A landscape with many peaks, sampled at points; each row gives a point and its height.
From any point a climber steps to the highest of the 6 points nearest to it. It stops when none of these is higher. Distance is the straight distance between rows; heights are no part of it.
k164: [ -1   9 -34 -12 -20 -19   0 -12  13   3  11  -7   3   2   5  11   8  -9
   8   3  27  36  -7   2 -38 -16  -6  -5  13]  height 510
k996: [ 26  10  27  -5  -9  11   1   7 -25   6  -1  10 -23   1  14 -14   8  -8
   1  11 -15   0   5  34  31 -21   1   9 -21]  height 482
k785: [-18   8  22  12  30 -16   6   5  10   7 -15 -25  25 -31 -23 -22  -6  47
 -16 -22 -12 -59 -17 -14  51  15   9   4  12]  height 451
k862: [  2  13 -16  -9 -28 -23  23   9   2  23  -8 -10  17  12   2  -5 -16  13
  -2  -1  25  24 -18  21 -17 -17   5 -20   5]  height 221
k341: [ 27  -5   2 -15  -6  16  -6 -13 -20   4   6  22 -19   6  19 -20  26 -31
   0  14 -23   1   6  21   5 -18  -8   2 -27]  height 634
k387: [  6   3  38   7   5   2  12  12   0   7 -22   0   1  -8   6   0 -22  19
 -22 -13 -11 -24 -10   3  32  11   9  -1   3]  height 681
k658: [ 13   4 -21 -10 -18 -13 -13  -7 -10  10  -3   1   2  10  12   1   7 -18
  -1   0  10  30  -5  17 -15 -30  -5  -4   1]  height 375
k244: [ 21 -15  -4 -14  -5  20   0 -12 -22 -17  13  30 -16   6  19 -18  46 -37
   5  18 -32   7   1  22  -8 -19 -15  -7 -36]  height 716
k115: [ -4   6 -27   3 -22  -9 -10 -10  13   3  12 -10  -5  -7   4  26  -1 -15
  18  -1  28  35  -7 -24 -36   2  -2  -1  20]  height 564
k848: [  8   4 -18 -11 -29 -16  -5  -8  -1  11   6  -4   4   4  15  -4   2  -6
   5   9  16  34  -6  21 -26 -22  -9  -8  -4]  height 437
k600: [ 21   8  27  10  11  24 -13  10  -7   4  -4   0  -9   9  11  10 -14  -6
 -16  -4 -16   2  14  15  24   0  10   3  -9]  height 456
k452: [  5   2  15  14  11  16 -23 -11   4  -6  14  22 -13   3   0  16   6 -40
  14   5 -11  24  26  -5  -5  -3  -3  20   4]  height 735
k878: [-24  11  -3   1  16 -15  17  14  -2  17 -20 -31  28  -5 -25 -29 -18  53
 -13 -22  -1 -54 -25 -10  29   7   4  10   1]  height 438
k294: [-15 -16 -27  -9   9   4 -28 -29   0 -30  26   1 -26  -6  12  17  45 -39
  40  20  -1  21   6 -21 -28  13 -12  -5  -2]  height 500
k974: [-15  -7 -24  25   4  -6  12   4  16   4 -12  -3  37 -25 -40  -4 -20  31
 -23 -21 -14 -43  -2 -19   5  11   4  18  31]  height 648
k449: [  1   6 -16   4 -22 -12  -1  -3  -7  11  -4  -5  -3   4  17   8  -9  -8
  -7  -1  12  29  -3   4 -14 -12   2  -2  10]  height 474
k287: [ -7   8 -12  29  15  -5   1   4  11  -1 -12 -14  20 -21 -34 -12 -26  42
 -33 -29 -23 -54   1 -20  14  14  12  26  26]  height 605
k867: [-29 -18 -17 -12  13  15 -25 -23   6 -40  25   2 -31 -10   9  29  39 -39
  53   7   7  11  17 -38 -20  25  -8   1 -14]  height 488
k933: [ 10  14  44  -7   0   3  27  24  -5  11 -22  -5 -13  -1  13 -34 -11  22
  11   3  13 -15 -14  25  48  -2   4 -17 -19]  height 228
k480: [-16  -7 -41  11 -10 -15  26   7  12  12 -13  -5  35  -4 -10  12 -26  31
 -29 -21  10  -4  -4 -15 -23   8  -3   7  27]  height 561
k163: [ 22  -3   7 -13 -11   2   6  -2 -22   5   1  17 -10   7  15 -27  20 -14
   6  16 -14  -3  -7  32   7 -36  -3  -2 -25]  height 481
k57: [-10  -2   2  21  -1  -4   8  12   2  -6 -18 -15   7  -3 -12  15 -30  20
 -29  -7  -8 -20  -4  -5   9  12   0   4  19]  height 585
k279: [-15  17  42  -5  30 -12  22  13   5   6 -19 -35  13 -19 -18 -44   1  46
  -4   0   6 -48 -19   1  64  23   1   0  -3]  height 719
k318: [-26   5   5 -16   9 -19  34  27   6  15 -16 -34  34  11 -12 -37  -9  66
   1 -12  20 -45 -19   2  26   5   6   0 -12]  height 356
k884: [-13  12  27  10  25  -1   4  22  -1  -2 -18 -19  23 -17 -19 -21 -12  37
 -23 -18 -18 -52 -12 -14  53  24   3   1   4]  height 475
k407: [-23  15  -3 -21   7 -16  28  18   3  31 -13 -30  41   3 -26 -35  -3  72
  -4 -20  18 -43 -14 -15  20   1  -2  -4 -11]  height 441
k143: [  4   4 -15 -17 -24 -18  19  -2  -4  26  -5  10   7  21  12  -2  -6  12
   3  -8  27   7 -14  25 -15 -31  -6 -16  -9]  height 151
k858: [-26  -5 -38  19  -1 -15  21   3  14   8 -14 -10  42 -12 -26  -2 -11  47
 -21 -26  -4 -27  -8 -31 -19   4  -2  12  24]  height 689
k966: [ 10   2  14   8   5   8 -20  -2  -3  -3   6   8 -11   2   2  24 -18 -15
 -12   1 -10  11  17  15   7  -7  10  12   8]  height 630
k171: [-12  -8 -20  12 -22  -9  15   3   3   6 -12  -8  13   5 -10  19 -22  18
 -18 -10  19   2 -12  -7 -19  -8   2 -12  25]  height 493
k8: [  9 -16 -12 -22  -5   7   0 -24 -19 -13   2  10 -14  13  13 -16  45 -40
  17  27 -19   5  -6  26 -12 -16 -12 -15 -24]  height 618
k366: [  2   5 -27  14 -11 -17 -12  -6   4   3  14   6 -13  -1   7  18  -8 -31
   8   5  26  30  -1   0 -21  -1   3   2  16]  height 595
k845: [ 11  -4  32  20  17   4  -3  15  -5   0  -8  -4  -1  -7  -4  13 -30  17
 -32 -15 -21  -6   9   1  36  11   6  -3   7]  height 431
k805: [-28 -15 -48  21  -6  -3  18  -7  10  10 -11  -7  52 -15 -37  -6 -16  48
 -23 -29   8 -40  12 -34 -31   7  17  26  30]  height 635
k788: [  0 -11 -35 -23 -11   1  -2 -33  -8 -20  19  15 -23  -9  15 -15  42 -37
  25  14   1  21 -22  10 -43   5 -16 -27 -19]  height 300
k433: [ -3   1 -13  -8   1   8 -31 -21  11 -28  24   6 -28 -12   3  33  28 -37
  57   4  19  26  18 -44 -24  18  -3   3   3]  height 518
k159: [ 28 -17  18 -22  15  42 -12 -17  -6 -15   4  37 -14  12  16 -23  37 -33
  -1  26 -54   0  14  24   5 -12 -16   5 -36]  height 714
k693: [ 11   4  31  17   9  19 -16   6   1   1   1   6 -16  -5   0  29 -26 -15
 -15  -2 -20  13  22   6  14  11  14  12   3]  height 614
k553: [ -6   1   5   5  -8  -9  11  11   2  16 -22 -12   1   8   5  -4 -26   8
 -20  -1   0  -3 -13   8  12  -1   9  -3  22]  height 251
k177: [  3  14  51 -20  24 -15  29  13  -5  10 -24 -19  -2 -13   1 -46   8  34
   5 -18  15 -37 -23   6  73  14  -4 -10 -15]  height 463
k652: [  1   5   1  19  -2  13 -11   2   8  -3  -6  10  -5  -5 -11  33 -23 -13
  -8   2   2  21  21  -8   6  21  10  12  13]  height 604
k749: [ 11  -6  30  -6  33  35 -37 -17  11 -17  22  29 -12   0   8  25  25 -38
  20   4 -36  24  28 -13  -6   8  -8  12 -14]  height 821
k633: [-11 -12  14 -10  42  25 -33 -21  22 -25  29  24 -17  -5  -3  25  37 -57
  37   6 -17  21  42 -40 -10   1  -1  12  -9]  height 705
k765: [  5  -1  16   9  -5   7  -1  12  -2   3  -9   4  -2   1  -1  15 -27   0
 -24  -4  -4   6   2   2   6   5   8   2   9]  height 496
k571: [ -6  19  44  -5  31 -20  23  17   5   4 -25 -30  10 -22 -12 -48   5  35
   3   0   8 -37 -24  -7  71  31  -4  -8 -13]  height 479
k240: [ 29   5  30   5   8  24 -16  -6  -3  -3  -1  25 -22   7   3   9   2 -20
  -9  -6 -34  15  18   9  16  -9   6  12 -18]  height 638
k646: [  0  -8  -3 -19  13  25 -11 -20  -7 -24  23  21 -13  -8  12   2  42 -45
   8  29 -28  23   3   4 -26   4 -13 -11 -21]  height 765
k161: [ 32  12  33  -7   0  24   1   4 -19   5   9  17 -20   5  26 -25   7  -6
   8  -5 -29  -7   0  30  34 -17  -1   9 -25]  height 429
k41: [-12  -7 -20 -17 -20 -16  27  15   2  25 -17 -17  36  15   1   0 -20  48
 -16   0  20  -6 -16  10 -20 -17   2 -11   4]  height 305
k757: [ -7   7  32  -5   9 -13  29  22  -9   6 -18 -19  -6  -1   6 -39 -10  46
   1 -13  24 -28 -10  10  47   5   6 -14 -11]  height 169
k162: [ 10  10 -11  12 -11  -9  -7  -9 -12   7   4  11 -12  11   7   3  -9 -16
  14   8  12  27  -1   3 -12  -6  -3  -9   0]  height 476
k885: [ -4   4   6  -7  -4 -18  22  16 -11  22 -26 -16  15  12  -3  -6 -13  32
 -18  -7  10 -12 -19   9   7  -6   1  -7   6]  height 158
k526: [ 22 -11  -3  -8  -4  16 -19  -5 -17  -8  -2  22 -14   7  12 -17  28 -34
   1  22 -28   7   1  19  -9 -16  -7   6 -27]  height 722
k187: [-25 -10 -36 -22  12  15 -23 -14   1 -26  33 -24 -42 -19   7  27  33 -29
  71  -9  44   4  26 -70 -19  35  -5   0  -3]  height 410
k140: [  5  -2  -2  -5   6  10 -25 -24  -1 -25  19  25 -14  -2  14   6  38 -41
  11  24 -18  22   6  11 -21 -18  -7   9 -11]  height 752
k411: [-16   0  -9 -18  -1 -25  30  13   0  16 -12 -32  47  11 -21 -31  -4  76
 -12 -19  13 -43 -23  -3  -2  -4  -4   1  -5]  height 462
k25: [  4  -3  22   3  -3 -12  21  15 -11  11 -18 -11   8  17   0 -21 -13  32
 -14 -11  12 -20 -13  18  28   3  -1  -5  -5]  height 16
k416: [ -8  -4  33 -15   1  -7  18  17  -5  13 -19 -12  -3  10   1 -28 -12  38
  -1  -7  22 -20 -14  18  42   1  11 -20 -17]  height 150
k37: [  4   0  -6   9  -3   3 -27 -12  -4 -10  23  16 -13  -2   7  14  20 -43
  24  12  -7  27  12  -6 -25 -11  -1  -3  -4]  height 667
k890: [ 12   3  -4 -14 -26 -16  12   7 -11  21  -8   0  -9  18  18 -27  -2  -5
  10   4  19   1 -13  34  10 -33   6 -10  -7]  height 118
k35: [ -3  -8 -12 -11   5  15 -19 -17   0 -23  19  14 -23  -1  12   7  30 -46
  13  23 -16  15   5  -8 -24  -6 -12  -9 -17]  height 694
k122: [ 16  -5  19  -7  17  33 -29 -13  -4 -19  12  27 -10   5  12  10  23 -38
  17  15 -41  12  28  -4  -7  -5  -7  10 -17]  height 853
k621: [ 16   2   9   2 -10  15 -18  -6 -13  -4   4  13 -21   3  16   2  15 -31
  -6  12 -24  18  13  24  -1 -26  -1   4  -8]  height 599
k275: [-11  -3 -19   5 -22 -18  22   4   8  19  -3  -9  17   4   1   8 -29  23
  -6  -1  15  20  -8  10 -25  -4  -3  -9  12]  height 335
k577: [ -9  -3 -21 -11 -21 -20  28   5  16  30 -11 -10  32   8  -7  12 -25  43
 -28  -2   9  -3  -9   7 -24 -12   3  -5  14]  height 229
k92: [-13   8  15  -9  16 -10  29  24  -7  12 -15 -18   9   3  -9 -29 -12  53
 -11 -10  23 -44 -14  12  37   2 -10 -13  -3]  height 139
k667: [  9  10 -20  -9 -22 -12 -11 -21  -9  -5   9   6 -13   0  21   0   9 -22
   6  21   6  23 -13  13 -23 -19  -5  -9 -13]  height 464
k317: [-16 -11  -8 -12  17  16 -24 -25   6 -40  30   1 -22 -12   9  41  37 -45
  62  -1  20  14  30 -42 -22  18  -6  -1  -5]  height 562
k133: [  7 -13  14 -15  23  32 -21 -21   8 -25  28  27 -12   5   8  10  34 -52
  18  24 -40  14  19 -14 -19   6 -11   6 -19]  height 824
k552: [-15   2 -28   3 -14   2  -6  -7  19  -6  22   3 -10 -12  -9  23  -4 -20
  27 -11  42  29  20 -42 -38  25  12   4  26]  height 570
k351: [ 14   3   9  -1 -13 -13  10  13  -9  17  -7  -2  -2  15  13 -20  -4  12
   6  -8  21  -8 -11  26  26 -18   4 -15  -5]  height 38
k203: [-18  13  16 -20  12 -16  29  20  -1  17 -20 -36  24   6 -14 -46  -3  62
   5 -18  20 -46 -18   4  42  13  -9  -6 -10]  height 264
k321: [ 21   4  22   3  -3   0  -2  14 -11   9  -8   6 -15   9   2  -6 -13 -10
  -9  -1 -14  -1   8  20  19 -15  -1  -1  -4]  height 292
k50: [ -8 -15   8  -1  24  18 -22 -21   6 -22  30   7 -15  -5 -11  28  27 -54
  41  11  -4  29  37 -32 -19  15   4   7  -7]  height 686
k647: [ 15 -17   2 -18   8  28 -14 -15  -2 -14  10  23 -13   4   3 -10  28 -29
  10  20 -41  10  14  15 -14 -10 -13  -5 -24]  height 803
k179: [ 36   2  40  -1  -3  27  -4  -3 -13   4   8   5 -22   7  11 -20   1 -16
  -4   5 -25   1  15  36  26 -26   0   7 -24]  height 487
k493: [ -2   1 -10  21  -3  -3 -14  -4   2  -3   5   1  -8   1 -10  32  -9 -11
   6  11  12  22  10 -11 -21  11   4   4  20]  height 644
k426: [ -6   2 -18  21 -10  -5   4   6  16   3 -10   1   4   0 -11  20 -20  -6
 -22   0  13  20   5 -15 -22   4   0   3  30]  height 574
k311: [-17  -5 -31  10  -9 -14  19   8  14  12   0 -12  54  -2 -31  -9 -23  61
 -23 -26  -1 -32 -13 -32 -24  -7   3  15  15]  height 625
k231: [  6  -2   2  23  -5  -7  -2   8   0   5 -17   2   6   3  -3  22 -20  -6
 -27  -5   3   6   5   0  -1   5   2   4  24]  height 558
k18: [ -9   2 -32 -15   1 -10 -16 -26  -3 -21  25  -4 -19  -5  20   8  33 -32
  39  17   7  26 -13 -23 -44   2  -8  -7  -6]  height 411
k64: [ 26  13  14  -7  -8  13  -6  -3 -11 -13  -4  18 -25  14  14 -11   3 -17
  -2  13 -29   9   5  33   7 -23  -1   6 -19]  height 697
k406: [ 26   7  12   0 -12  -1  -1   8 -14  18   1   3 -16  24  16 -25   1   1
   2   1   6  -3 -11  40  12 -26   3  -1 -17]  height 257
k3: [ 18   0  21   5   4  23 -27  -2  -3  -6   7  27 -14  -2  11   5   3 -34
   1  14 -28  11  13  18   6 -19   1  10 -15]  height 649
k60: [  5   1  15 -12 -14 -12  24  15 -13  26 -16  -8   1  25   3 -21 -12  31
  -4 -14  25 -15  -7  34  27 -11   3 -13  -3]  height 20
k821: [  7   7  28  10   0  -6  15  17 -15   5 -12 -17  -1   7   5 -12 -22  19
 -21  -6 -15 -12  -2  16  41  -1   4  -7  -3]  height 269
k434: [ -9 -12 -27   6 -24 -15   9   6  19   6  -5  -2  15  -3  -7  20 -21   4
 -10  -6  26  32  -8 -12 -30   5   8 -10  16]  height 480
k663: [-16  -1  -4  -5   4 -18  23  17  -3  12 -22 -19  31   7 -13 -14 -13  57
 -24  -9   8 -30 -18  -5  14   0   1  -1   7]  height 461
k833: [-15  12  27 -11  21 -12  26  24   0  13 -21 -31   9  -4  -4 -37  -3  49
   3  -9  11 -55 -15   1  52  11   0  -8  -7]  height 355
k665: [ 22  20  46   7   7  17   4  15  -8   7  -1  -1 -18  -3  13 -12 -12   8
 -10  -3 -10 -19   2  21  40   4   8  -2  -8]  height 302
k376: [ 10 -12   3  -9  17  23 -27 -19  -2 -24  26  22 -21   4  12   4  39 -45
  16  25 -22  25  12  -7 -28  -5 -11  -1 -13]  height 809
k524: [ 15 -21  11 -26   5  40  -4 -15 -20  -7  12  35 -15  10  13 -19  44 -28
  11  34 -39   7   3  26  -9 -14  -5  -2 -34]  height 742
k419: [ 27  10  45  -1  -1  15  13  12 -10  12 -10  -2 -21   9  10 -20 -11   9
   0  -7 -10 -16   2  35  54  -8   7   1 -22]  height 301
k758: [ -7  -6 -44 -23 -23  -9 -20 -25  -5 -10  19   2  -1  -2  16 -13  26 -26
  13  14   9  25 -16  11 -44 -21 -17 -16 -15]  height 319
k747: [  6   6  -7  -6 -28 -13   8   2  -5  18   9   2  -2   9  10  -1 -13  -3
   4   0  10  14  -5  21  -6 -18   1  -1  15]  height 320
k815: [  0  15  50  -2  21  -4  19  25  -3   7 -11 -24   6 -14   1 -17 -13  29
 -10  -9  -1 -35 -17   4  63  21  -7 -13 -11]  height 436
k65: [-12   6 -32   6  -7   3 -22 -21  25 -14  25  -6 -21 -15 -13  37  18 -29
  48  -2  33  26   9 -39 -35  31   5  14   7]  height 519
k763: [  6  -8  12  -3  29  22 -29 -19   0 -27  23  25 -16   3   2  13  30 -50
  19  14 -20  23  19   0 -11   4  -1   0 -17]  height 822
k394: [ 12  -2  25  16  18  18 -29  -9  12 -11  10  30 -11  -3   0  34  -1 -36
  11   3  -9  34  36  -6  -3   4   6  17  15]  height 717
k649: [ -4   4 -14  15  -8   3 -23 -11  21 -13  13   3 -11  -3   3  28   7 -34
  32  -5  16  41  12 -31 -27  22   1   9  16]  height 533
k468: [  3  -1  -6   5 -13   3 -17 -13 -14 -14  18  11  -6   4   8   8   7 -29
   7  16  -3  33   4   5 -15  -6  -4  -1  -8]  height 587
k11: [ -2   3 -16 -14 -20 -22  27  14  -6  25 -16  -8  16  23   4  -1 -19  30
  -6   3  26  -2 -14  11  -5 -16  -3 -16   2]  height 222
k39: [ 17   3 -15  -5 -18  -6  -4  -5 -12   5  -1  14 -14   2  18 -22  14 -24
  11  15   3  10 -13  30  -4 -22 -13   5 -10]  height 333
k206: [ -4  -4 -16   1   6  10 -23 -19   6 -26  32  13 -17  -7   3  22  37 -45
  39  16   6  33  24 -20 -28   8  -1   1  -4]  height 600
k668: [ 18   0  33  16   7  22 -26   0   4  -8   8  22 -10   9  -4  20   0 -23
  -7   7 -23  17  20   6   0  -5   3  11  -7]  height 712
k117: [-10  -9  26   3  10 -19  23  16  -4   9 -21 -16  12  -2  -4 -11 -27  41
 -26  -2  -3 -34 -15   2  37  -1  12  -2   3]  height 328
k603: [ -7  -8 -16  18 -10  -8  11   6  16  15 -12   1  12 -10 -14  19 -26   8
 -24  -7   7   0  -4 -10  -3  17  12   1  29]  height 612
k284: [-10  -2 -20  18 -21  -5  -2  -5  25  -3  -1  -1 -11 -11  -9  32 -13 -12
  -5   1  28  29   9 -26 -31  19   9  -1  31]  height 606
k118: [ -4   0  14  23  18   2   3  20   1   0 -22 -12  19 -18 -15   4 -21  29
 -34 -15 -21 -38  -4  -9  36  32  -3  21  22]  height 538
k116: [ -7   2  -2  15  18  -7   5  12  -4   1 -19 -14  26  -4 -14  -2 -26  28
 -38 -13 -13 -43  -7 -11  24  15   9   4  25]  height 591
k247: [ 23   2  25   5 -13  10  -4   5 -19  -3   0  17 -11   7  10  -4  -2 -17
  -6  12 -11  10   3  36  13 -14   4   2 -12]  height 490
k2: [ -5  -4  -9  23 -14  12  -5   4  18 -15   3  10  -8 -12 -18  37 -10 -23
  -2  -5  20  29  22 -28 -21  27  19   6  33]  height 613
k13: [  8   0   3  17  -5   6 -24  -4  -1  -5  11  14 -15 -10  -7  19  -1 -31
   1   7  -9  23  14   0  -6   2  -3   6   7]  height 692
k286: [ -6 -14 -33 -20  -8   4 -11 -26   2 -14  22   8 -15   2  26   0  43 -33
  19  20  -7  13  -4   5 -34  -7 -21 -15 -15]  height 284
k562: [-20  -3 -34  -9  14  -1 -28 -32   8 -34  34  -7 -35 -24  22  12  36 -29
  52   9  18  15  -3 -35 -46  23 -11  -1  -3]  height 368
k554: [-13 -12   1  21  15   8   8  12  -4  -5 -15 -21  14 -10  -7  18 -23  12
 -38  -2  -6 -16  12 -10  10  26  14  12  19]  height 594
k662: [-14  -1  -7  14  -6  11 -25  -9  18 -16  17  11 -17  -7 -12  27   3 -44
  22   2  10  40  27 -25 -22  15   4   7  14]  height 568
k972: [ -9 -10 -17  21  -2  -3   4  11   9   5 -14  -7  18 -19 -24  15 -24  20
 -32  -9  -2 -24   7 -19  -1  24  16  17  36]  height 628
k607: [  8   4 -14  -2 -10 -12  -3  -8  -6  -1   9  12 -14   6  14  -6  11 -15
   8   8   0  20  -4  16  -7 -23  -3  -7 -12]  height 407
k295: [ 27  10  20 -15 -16  22   9  -9 -20   8  -3  13 -22   4  17 -27  20 -13
   5   9 -23 -11   6  38  26 -25  -1   6 -28]  height 515
k232: [-19   7   0 -27 -13 -24  43  20  -1  26  -8 -17  48  26 -10 -17 -24  63
 -17 -19  19 -19 -18   9  -1 -11  -5 -16  -7]  height 371
k609: [ 20  10   2  15  -6   3 -12   3  -6   0   2   6  -7   4   4   3  -9 -16
   1   1  -3  20   3  12   1 -12   1  -6   3]  height 543
k637: [ 16   2  23   7  22  16 -32 -10  10  -8  16  22 -18  -2   8  24   4 -33
   4   3 -19  27  24 -13   0  -7   3  16  -9]  height 771
k345: [-17  -6 -34   8 -16 -21  24   5   8  12  -7 -12  27   0 -12  14 -23  25
 -20  -4  22  21  -5  -6 -30   4   7 -10  21]  height 384
k16: [-20  -7  -6  -2  -9 -19  23  22   6  18 -12 -25  31  11 -16  -9 -19  60
 -19  -7  14 -32 -14  -5   0  -8  -6  -7  10]  height 401
k49: [-17  -2 -15  17   6  -5  19   7  -9  10 -17 -13  23  -2 -16  15 -21  35
 -29  -9   2 -28 -14  -6   5  11   2   4  21]  height 581
k882: [  1   8 -23 -12 -27 -16 -24 -17  -1  -7  15   3 -19   0  10  11  10 -29
  17   6  15  29   1  -3 -23 -10  -6  -4   8]  height 505
k357: [ 19   6  42  20  20  17 -17  11   2  -5  -1  11 -12   0   7  16 -20  -9
 -13  -9 -21   0  21  13  16   6   5  12   5]  height 535
k570: [ -8  -2  -5  12   1 -15  21  12  -6  20 -13 -15  21  10  -2   8 -22  26
 -21  -3  11 -12 -13  15  -3  -3   3 -12  20]  height 414
k906: [-21  -5 -29  15   1  -6  13   2  14   2 -13  -5  31  -6 -27  12 -32  16
 -21 -17  14  -5  -5 -27 -26  26   9   6  31]  height 596
k109: [  3   2 -11  13 -15  -5   2   6   5   6 -13   0   3   1   0  13 -20  -3
  -9   1  15  20 -11   0  -7  -8   4  -2   8]  height 457
k919: [-15   0 -35  -6   4 -14  25   7   0  11  -9 -17  43   4 -24  -5  -9  52
 -23 -18  -5 -45 -12 -19  -4   2  -2   8  15]  height 641
k750: [ 17   8  -6 -10  -3   5 -12 -12 -10 -11  19  24 -17  -1   8  -3  29 -51
   8  18 -17  21   7  10 -19 -19 -11   7 -19]  height 652
k538: [ -5   4 -28 -17  -5 -12 -13 -22  -8 -16  22   5 -15  -6  18  -6  24 -25
  21  13   1  29 -17  -2 -42  -2  -1  -8 -11]  height 378
k557: [ -5  13 -31  -5  -7 -12 -26 -18   9 -11  19   7 -11 -12  18   1  15 -30
  30   7  10  31  -9 -15 -38  -5  -5 -10   4]  height 439
k932: [ 12 -14  24 -11  29  42 -15 -17   0 -16  23  33 -15   7  12   6  37 -44
  11  22 -44  13  24   3  -9  -5 -12   0 -28]  height 816
k936: [-11 -15 -22  19  -3 -16  15   7   9   9 -11  -8  35  -4 -22   6 -26  29
 -33 -15  -2 -28   0 -15 -11  18  10   0  25]  height 622
k127: [-18  -4 -38  14 -13  -9  13  -2  32   3  -6  -3   9 -14 -28  37 -22   2
  -5 -17  38  18   8 -22 -33  35  15   8  32]  height 520
k262: [-17  -4 -17  28  16  -7   0  14   8   7  -6  -6  29 -12 -27   8 -27  28
 -32 -24 -10 -41   0 -18  14  25  18  16  20]  height 626
k327: [ -3  -7 -25  -9   3   3 -24 -22   7 -25  25   4 -21 -12  12  10  28 -47
  33   8   8  22  -4 -17 -35   6  -2  -6   1]  height 511
k28: [ -8  -8 -45 -15   1   4 -15 -24   2 -17  24   4 -24  -4  18   2  43 -30
  28  23   9  26 -21  -9 -43   5 -21 -26 -11]  height 287
k460: [-17  -4   3 -15 -26 -21  26  12   2  18 -14 -29  25  20   2 -12 -21  54
  -4  -7  31 -13  -6  17  -5 -15   8 -14  -5]  height 318
k440: [ -1   8  30   2   3  -3  17  22  -5   6 -20 -16  -1   5   4 -10 -16  24
 -14  -5   3 -23 -10  16  44   3  -7  -5  -5]  height 230
k27: [ 13   3  16  -1 -12  -6   5   6 -13   8 -12   4 -11  16   7  -5 -11  -1
  -9  -1   4   4  -3  16   6 -10  -3   6   3]  height 185
k888: [ -8  -9 -23  19 -14 -11   7   1  17   0 -11  -1  14  -4 -16  28 -17   8
 -20  -9  17  -2   6 -18 -29  18   9   9  30]  height 580
k293: [ -1 -15  10   0  35  15 -40 -27  11 -34  28  25 -17  -1  -1  25  40 -42
  44  15 -14  16  18 -28 -14  10 -12   8 -12]  height 762
k902: [ 11 -13 -10 -13 -10   0 -11 -10  -8 -10  13  11 -13   5  15  -2  28 -40
  18  15 -13  21   2  17 -23 -10 -10  -1 -20]  height 615
k592: [  3   3  35  18  22  18 -14  15  10  -7  -8   2  -2  -7 -12  31 -28  -3
 -29  -7 -16   0  16  -6  21  23   7  18  12]  height 534
k371: [  2   1  -3   3 -17  -9   6   9  -2   7  -2   6   1  13   3  -8 -20  15
  -4   4  13   7 -19  12   2 -23  -2  -1  -2]  height 187
k990: [-10  18  37 -14  27 -22  26  11   9   5 -21 -30  10  -4 -16 -50   7  55
  12  -5  22 -49 -24  -7  64  26   1 -11 -13]  height 440
k499: [ -3   5  33   1  21  -1  13  21  -2   3 -23 -18  10  -9  -7 -12 -23  41
 -14 -16 -14 -32 -13  -6  47  14   4  -7   1]  height 409
k611: [-16  12 -17 -14  12 -22  27  21  -1  21 -13 -26  42  -1 -21 -25 -15  78
 -23 -17  10 -49 -12 -12   6  -7   3   3   1]  height 553
k305: [ 18   4  28  -3 -15   5  21  21 -17  16 -13  -2  -9  15  17 -21 -15  10
   3  -2  -2 -11  -1  33  31 -20   5  -2 -15]  height 152
k776: [-12   1 -20  17  10  -3   9   4  10  14  -7 -19  51 -12 -37 -23 -13  50
 -23 -35 -10 -47  -8 -30   6  -1   7  15  28]  height 627

Where does a climber stop that starts at each point below?
k203 => k858
k92 => k858
k65 => k122
k658 => k122
k171 => k858
k747 => k122
k11 => k858
